Points on a hilly landscape, in no order, each with its height.
From any point a ball takes the steepest step (drop divided by distance) to one of its 6 nearest points. It stops when none of these is lower. Distance is the straight distance between rows; heights are no part of it.
(505) (h 39.9): [125 112 102 137 178 108 111 133 177 118 158 135]
(231) (h 53.4): [127 129 135 130 114 112 119 120 148 115 156 141]
(78) (h 41.8): [ 86 116  89 126 145 139 112 134 160 103 175 128]
(540) (h 10.4): [ 73 116  96 113 169 138  92 142 139 131 152 114]
(447) (h 5.3): [117 111  88 146  77 101 159 112 164  77 166 171]
(392) (h 36.1): [156 114 127 137 170 110 114 140 188 146 130 131]
(550) (h 33.4): [154 167 157 108  72 134 146 105  84 104 133 134]
(635) (h 34.4): [156 127 176 151 181 129 128 142  77 188  73 111]
(388) (h 48.2): [ 60 121 100 116 124 155  94 144 111 118 159 131]
(308) (h 38.1): [162 104 129 141 163 105 123 129 193 134 147 145]
(419) (h 8.4): [103 106  89 135  68 124 145 119 154  80 171 169]
(332) (h 6.1): [209 105 167 144 120 172 173 137 134 171 111  94]
(8) (h 66.8): [ 67 151 136 115 135 152 104 150  49 123 124 120]
(396) (h 59.5): [118 107  92 139 126 112 130 120 178 103 170 160]
(523) (h 72.3): [ 74 133 134 112 135 135  97 130  88 133 138 126]
(251) (h 7.7): [172 153 180 130 145 137 137 141  75 150  82 118]
(637) (h 57.8): [ 98 131 128 117  98 139 115 129 109 108 159 132]
(440) (h 42.4): [171 110 115 151 165 108 139 133 209 136 143 149]
(408) (h 56.2): [142 111 100 155 119  95 151 109 183 104 166 163]
(98) (h 27.2): [110 124 125 124 174 106  96 133 145 136 129 123]
(493) (h 29.8): [ 58 122  98 110 176 121  83 131 105 142 118  97]
(512) (h 39.7): [ 61 118  86 128 197 121  92 130 103 159  88  80]
(260) (h 36.6): [216 130 150 134  90 163 182 120 155 158 109 104]
(501) (h 35.9): [ 85 133 124 130 197 100  84 131 104 161 100 101]
(659) (h 36.4): [193  90 150 137 141 143 153 146 184 155 118 122]
(642) (h 33.2): [205 140 156 122  88 138 160 113 125 131 113 119]
(14) (h 36.9): [125 128 113 129  54 112 154 105 139  88 154 140]
(306) (h 29.3): [135 160 166 134 174 102 120 146  83 157  78 102]
(623) (h 32.8): [173 130 153 123  94 128 146 107 141 134 127 134]
(348) (h 33.0): [148 121 140 132 162 104 113 131 162 145 135 132]
(596) (h 46.7): [146 119 101 144 156 102 131 124 194 114 148 154]
(139) (h 53.1): [ 46 138 112 127 178 131  91 137  76 147  89  87]
(301) (h 56.5): [ 65 120  96 124  86 175 111 147 136  89 161 146]
(38) (h 75.5): [ 37 135 105 115 116 202  93 165  90 126 108 120]
(138) (h 34.8): [108 167 152 104  99 154 132 130  29 106 128 141]
(166) (h 5.6): [159 135 119 118  54 111 180  91 160 102 125 138]
(572) (h 25.5): [123 147 159 120 157 105 103 136  94 148 118 133]
(69) (h 5.5): [ 74  87  64 148  83 152 142 142 173  81 163 182]
(602) (h 33.1): [118 158 168 127 153 116 109 133  47 138 106 129]
(598) (h 30.7): [114 138 148 143 190  95 111 137  95 169  78 109]
(581) (h 39.5): [185 115 151 137 124 129 139 126 164 138 123 136]
(305) (h 42.7): [131 140 144 110 108 122 120 125 112 115 143 138]
(124) (h 39.4): [ 83 118 103 116 129 133 103 147 135 113 154 134]
(537) (h 12.8): [139 144 165 129 170 116 122 137 120 167 105 125]
(491) (h 47.4): [ 39 119  91 115 150 158  84 139 110 141 103 104]
(714) (h 18.6): [153 153 179 116 133 128 132 125  72 132 103 127]
(521) (h 41.2): [178 125 136 142 103 113 142 122 166 116 141 141]
(156) (h 31.8): [185 150 149 133  61 134 166  89 131 122 116 126]
(398) (h 25.9): [165 168 171 106 108 135 137 116  45 111 101 123]
(84) (h 40.1): [162 155 100 123  28 105 201  91 154  93 107 117]
(40) (h 54.5): [209 125 122 148  66 151 195 110 174 142 102 103]
(311) (h 30.0): [211  82 148 147 108 171 183 140 161 174 120  99]
(448) (h 44.8): [ 50 131  84 128 181 128  76 118  82 157  90  77]
(298) (h 37.5): [128 105  97 137 197 103 104 136 195 138 143 123]
(374) (h 60.2): [ 91 103  86 128 115 137 123 136 157  93 177 163]
(387) (h 27.9): [101 142 132 126 178 102  93 138 111 144 112 118]
(157) (h 46.1): [101 138 134 107  80 156 119 127  75  98 158 150]
(395) (h 24.6): [185 128 179 125 141 146 152 137 120 163  98 115]
(296) (h 23.6): [176 145 166 112 107 140 142 120 104 133 110 121]
(269) (h 28.7): [125 158 161 112 123 131 120 118  63 117 127 134]
(593) (h 43.3): [136 112 112 135 145 112 121 129 172 114 157 145]
(55) (h 38.2): [134 118  98 126  55 101 183 103 157  85 142 152]

Call two points neighbours if one is among the 6 nearest of the other. Go from one point of each pair to the other, from neighbour to neighbour, staying as low as possible. Name the highest point that can't be avoided.
(251), (332): (395)
(166), (332): (156)
(447), (537): (14)

For each start below, name the point where the ball stops.
(623): (251)
(8): (251)
(157): (251)
(38): (540)
(301): (447)
(374): (447)
(501): (537)
